Each row is a point on a landscape with many valleys, with its height.
From any point a ball rolls to the lowest of the 2 points nearest to it. It stops when none of these is lower. Distance is the straight distance between rows; heights are no part of it.
J617: [ 44  44  35 -17  -8  -3 -47 -22 -37  -4  24  28  -4  -5  10  32  17  10
  29  -8]  (h 800)
J431: [  9  35  18   1   1 -11 -24  -6 -82  -4  -5  56 -20  45  26  23   5   4
  43 -26]  (h 449)
J581: [ 36  46  12   3  22 -34 -21  15 -37  23 -22  17  27   2  -5  48  31 -13
  32  48]  (h 585)
J467: [ 27  28 -11 -23  15  17 -21  12  18  -7  24   4 -11 -46  43   1  43   0
 -20  41]  (h 605)
J195: [ 40  17  13  -7  -5  -9 -16 -15   1 -10  21   1   1  -8  11  12   2  16
   8  16]  (h 822)
J172: [-56 -19 -30 -13 -11 -34  17 -20  59 -20 -59  14  35 -42  24 -16  14  28
   8  -1]  (h 505)
J62: [-29 -14 -43 -23 -25  10  -7  15 -15  -7 -21  29 -35   0  18 -33  -1 -12
 -33 -18]  (h 779)
J205: [ 35 -14  27 -16   2 -30 -14  -7 -22  14  34 -37  -4  32 -39  33 -23  22
 -11 -13]  (h 137)
J822: [ 37  37  48  -8  23   7   5  22 -77   3  38   1 -13  61  19  15  -8 -19
  23   5]  (h 478)
J81: [ -1  15  14   2  10 -17  22   2  11 -42  18  -3 -16   6  55  -9  27  25
  -3  36]  (h 471)
J994: [ 39  -9  14  42 -20 -24  22 -14  34  -4  21 -20  -9  27  11  29 -43  29
  37  19]  (h 524)
J726: [-32  -7   9  20   2  40   6  12 -32   1 -23  13 -12  20 -22 -46 -37 -45
   6 -33]  (h 696)
J839: [-19  13 -30   2 -12 -10  -5  10 -33  -9 -20  27 -40  23  15 -37 -24  -6
   4  -3]  (h 756)
J714: [ 14  -3  10   8  24  30  15   1  24   2  13 -39  14  -8 -21 -13   2 -27
  -3   1]  (h 531)
J337: [-21   3  35   2  13  29  19 -14  45 -37  24 -12  10 -22  15 -31  32  19
  10 -22]  (h 469)
J107: [ 17 -29 -37   6  20  25  28 -43  72   7  32 -60  30 -24 -14  -8   3  -1
   0 -45]  (h 555)
J264: [ -9 -28   1  -5 -27 -15   5  32  -1  -4 -14 -25  16   6 -54   8 -15   8
 -48   2]  (h 210)
J432: [-10   3  -1  14 -51 -10 -15  21  -1 -14 -43  68 -13 -37  41   8  -9 -13
   9  19]  (h 724)
J27: [ 28   8 -19  -1  -6  -9   9  21 -53   8  12   5 -57  63  27   0 -50 -21
 -17  20]  (h 684)
J356: [ 33  24  16   9  14  31 -10  17 -40  20  17  17 -28  -3  41  11 -22 -47
   3  31]  (h 584)
J810: [ 33  26  47  -7  -6  18 -40   5 -54  13   8  33   1 -33  15  37   5 -12
   4   8]  (h 780)
J190: [-21 -40  10   0 -53 -24  -5   5  30 -24 -20  13  -4 -14  -6  -9 -35  38
 -24 -17]  (h 465)
J308: [ -8  -8  -1  10 -33  29 -29  16  -3   4 -14  59 -23 -56  24   8 -20 -35
 -11   9]  (h 695)
J204: [ -7   6 -13 -13  -1  36   0  41  19  -3   9  21 -18 -53  42  -4  29 -21
 -33  38]  (h 633)
J363: [ 50   2  14 -28  15  38  -6  12 -25  32  34 -29  -3   2 -27   6 -24 -26
 -33 -20]  (h 388)
J785: [-11  11  26   2   2   9  -1  14  34 -10 -12  13  20 -43  23   3  38  -6
  13  25]  (h 734)
J313: [ 34  -1 -26  10  -1 -20  18 -13  -5  12  25 -17 -45  55  22  -8 -41   5
  12  28]  (h 644)
J106: [-27  15  35  25  33  -2  28 -19  37 -27  -1 -12   8 -10  15 -30  37   7
  46   0]  (h 536)
J401: [ -9 -33  -5  17 -30 -38   3 -22  36  -5 -12   4   9  10 -10  15 -35  40
   2 -15]  (h 411)
J574: [-17  -7 -41 -34  -7 -39 -20  -2   3  -6 -18   1  22 -13 -13  -9  48  35
 -25   0]  (h 376)
J675: [ 30 -24 -18 -22   2 -10   6   2 -11  34  31 -51  -6  42 -50  16 -24  10
 -35  -1]  (h 237)
J254: [-41 -26 -20  -9 -22  36   3  21  49  -2  -1  24  -3 -65   4  -8   4 -44
 -29 -16]  (h 831)
J177: [ 31  15  29  -1  29  40   2  -3 -16  37  30 -32   2  11 -29  -3 -20 -41
   9   0]  (h 458)
J274: [-12  13 -15   5   1  -9 -18 -45  23 -13   0  23 -18 -17  26 -14  12  26
  22 -14]  (h 282)
J988: [-17 -19 -70  -6  20 -32  25 -23  52  -5 -14 -31   2  21   3  -5  11  48
 -12 -12]  (h 602)
J939: [ -2   0 -40  -5 -10  40 -19  17  11  16  -4  41 -35 -58  33  18  -6 -41
 -34  34]  (h 665)
J495: [-18  -8   5 -22 -30 -46  -9   4  -8 -21 -27  22  24 -24  11  15  40  46
  -7  10]  (h 414)
J488: [  5  -6  11  33  -6  49  11  31 -25  25  -9  15 -15 -12  -5  -9 -61 -61
 -14   9]  (h 148)
J700: [ -5  -9 -20   2   8  49 -15  -9  45  16   4   0   8 -58  -6   2   8 -58
  -5  -7]  (h 864)
J145: [ 25  32  41  -1  21 -29   7  25 -70  14   9   3  12  61  -3  51  13   2
  30  25]  (h 521)
J940: [-25 -13 -28  21  18 -24 -10 -39  -3  27 -24 -15   2  28 -57  -7  -9   9
  20 -17]  (h 227)
J521: [ 15  17  47  -4  -7  14 -22  18  -7  -6   9  42   7 -55  34  32  29 -26
  12  24]  (h 760)
J332: [ -3 -13  -8  -7  19   5  34 -50  56 -18  38 -44  26 -19   5 -14  14  36
   3 -50]  (h 467)
J966: [-45   7  19  10  34  -2  33  12   3 -32   5 -24   3  34  -2 -50  24  16
  23   2]  (h 482)
J879: [ 34  21 -19 -13  28  21 -17  -8 -20  15  17  10 -38   1  22  -9  -6 -26
 -15  21]  (h 620)
J956: [ 57  30  28  10   2   7   0   7 -37  31  21   2 -20  24   6  36 -40 -35
  14  23]  (h 539)
J75: [ -9   9   5   1 -17  11   0  30 -37  19 -40  38   6 -19   3   2  10 -24
  -7  18]  (h 203)
J548: [-10  42  43   6  -3 -11   1  25 -77 -16 -19  47   3  33  24  15  21  -5
  26  -2]  (h 403)
J299: [-12   2  25 -30 -18  10 -29  44 -73  -3 -17  42   8 -18   7   8  27  -3
 -32  -5]  (h 271)
J167: [-37 -40   5   8 -23 -30   8  17   3  -6 -30 -25  27  22 -56  -9   3  38
 -17 -21]  (h 119)
J453: [-31 -16   8 -19  -4 -25 -26 -20   1 -11 -14  -4  20  12 -47 -10  13  48
  -1 -47]  (h 228)
J933: [-12 -47 -35  -5 -44   2  -4  -3  35 -16   3  -2  -6  -3  -2 -13 -21  14
 -44 -31]  (h 513)
J855: [ 14  -4  15  -4  -3 -15 -26   1 -51  23   3 -12   3  28 -61  23 -35  10
  -2 -20]  (h 232)
J88: [ -7 -19 -28 -15   1   2  -7 -31  57  -3   0 -17  48 -50 -22   9  34  19
 -21 -20]  (h 880)
J622: [  0  17  20 -19   6  13 -43 -17 -39  -2   6  26 -20  11  -6 -26   7   8
  -9 -34]  (h 373)
J790: [-29 -18 -50  -6   4 -23  33  12  47  -9 -20 -38  17   0  -5 -22  28  13
 -24  12]  (h 640)
J583: [ -5  27  45  23   4  -6  19  28 -43  -8 -16  22  -4  31  31  11   9 -20
  28  34]  (h 354)
J492: [  4  -2  40  25 -11  18  15  63 -29   2 -10  15  -6  14  -2   1 -38 -29
 -11  15]  (h 265)
J894: [  2  -7 -15 -16  -5  -4 -13 -28  60   2   3  14  33 -70  16  28  36  28
  -7   7]  (h 859)
J306: [-12  -6 -61  -8  16  41   5 -32  60  11  21 -24   9 -50 -11   0  27 -44
 -21 -10]  (h 897)
J179: [ 10 -19  18  12  -5   0 -17 -11  -3  13   7   1  13  14 -44   3 -46   2
  16 -37]  (h 326)
J331: [-19 -17 -19  25  23   9  39 -45  80  -5  -1 -54  24  -3 -14 -22 -16  -6
  35 -38]  (h 448)
J859: [ 20 -13  14  14 -13  35 -14   7 -39  37   0  -1 -26  21 -22 -11 -66 -36
 -11 -13]  (h 279)
J287: [-39  -5  28  30  12  46  23  15  16  -6 -21   0   3  -8 -19 -40 -17 -36
  13 -15]  (h 649)
J697: [  9 -20  -6   0   2  16   3 -24 -15  19  20 -20 -22  43 -34 -21 -52  -5
  11 -20]  (h 396)
J256: [-24  32   3  20  15   1  11  21 -22   2 -43  25  -7  10  21 -15  10 -28
  24  43]  (h 287)
J954: [  8  10 -34 -16  24   7   7 -18  34 -21  31 -17 -11 -26  34 -21  30  15
 -24  12]  (h 568)
J5: [-16 -24  12  13 -17   5  15  40 -14   9 -18 -16  -5  30 -36 -20 -30  -3
 -14  14]  (h 292)
J298: [ -9  10  25 -29  -6  11  -5  36 -26 -23   9   8  12 -15  -1 -10  36  11
 -19   0]  (h 322)
J427: [  0   8 -15   3  11 -13  27 -22  41 -36  31 -12 -31  11  56 -40  13  35
  -1  -1]  (h 519)
J329: [-36 -12 -41 -16 -19   4  -5  12  25  -9 -31  19  -5 -32   3 -16  14  -5
 -29   1]  (h 802)
J150: [-12 -42 -48 -14 -18 -18  13 -17  40 -16   2 -24  12   2 -16  -1   1  49
 -28 -51]  (h 558)
J977: [  5  29  28 -29  21  14 -16  10 -55 -11  22  -6  -8  16  -7 -15  31  11
 -29  -8]  (h 369)
J246: [-21 -10 -15  12   4  26  30  18  45   3 -18 -20  20 -19 -17 -33  14 -41
 -11  -3]  (h 590)
J841: [ -7  23  38  21  10 -10  37  14   3 -38  19 -18  -7  33  20 -15  20   5
  16  37]  (h 426)
J782: [ -7  -4 -20 -30  -1   1 -41 -19 -24   0   0  -6  -1   3 -28 -17  14  11
 -23 -35]  (h 312)
J259: [ 33  12  10 -21  -8 -14 -19 -17  32 -13  22  13  13 -46  23  45  21  26
   3  14]  (h 840)
J349: [-34 -39 -58  14 -17 -40   0 -30  28  15 -39 -10  11  15 -36   6 -28  28
  25 -22]  (h 330)
J328: [ 37  46  38 -13   9 -12 -12  24 -85  11 -11  33  23  23  10  65  38 -12
  22  28]  (h 556)
J728: [-20 -22 -45  20  -5 -23  38  10  64   6 -45 -22  14 -19   5   5   3  -5
 -12  30]  (h 673)
J561: [-40 -13  20  -9 -14 -39  16  10  29 -21 -40   7  41 -21  18   0  31  43
  11   4]  (h 452)
J582: [ 22  16  48 -12  18  11   2   1 -45   0  46 -16 -19  44   2   1 -12   6
   2 -17]  (h 428)
J594: [  2   1   4  -2  21  10  -5 -52  36 -23  30  -4   7  -7   5  -8  22  42
  11 -28]  (h 378)
J653: [ -8   5 -26  24   2  16   5  -3 -34  20 -24   9 -21  24 -10 -33 -25 -38
  18  -1]  (h 729)
J365: [ 11  -9   7  17 -15 -38   9 -15  19 -23  15  -1  11  22  23  18 -10  46
  17   7]  (h 466)
J766: [ 54   3 -23 -39  27   8 -18  -4 -20  34  49 -53  -3  23 -28   8 -20  -3
 -36 -14]  (h 318)
J947: [ 31 -22 -11  34  12 -28  21 -25  11  27  33 -49 -20  45  -6  23 -54   7
  27  31]  (h 592)
J552: [ 12  22   0  23  15 -24 -23 -12 -23  29 -20   8  20  13 -23  31  14  -2
  48  20]  (h 550)
J946: [-18 -19  -4   6  -6  -3  20  10  62  -4 -34   1  27 -55  19  13  26 -10
   7  34]  (h 708)
J344: [  6  17  21  15 -10 -32 -30 -15 -58  15  -7  28  -6  38 -13  38 -15  -6
  41  -1]  (h 501)
J318: [-32 -13 -33  15  20 -12  27 -24  35   7  -7 -41  14  23 -33 -21  -1   5
  26 -22]  (h 333)

Call two points neighbours if one is among the 2 nearest of the other. Go from one point of each pair to the other, from neighbour to neighbour, staying as low as possible. Name the highest point that can't be avoided.
J205, J488 -> J697
J401, J841 -> J107
J167, J488 -> J5
J488, J75 -> J622
J274, J841 -> J106

For each start below, name the point where the ball stops.
J700 -> J205
J728 -> J401
J356 -> J75
J726 -> J205
J308 -> J841
J27 -> J401
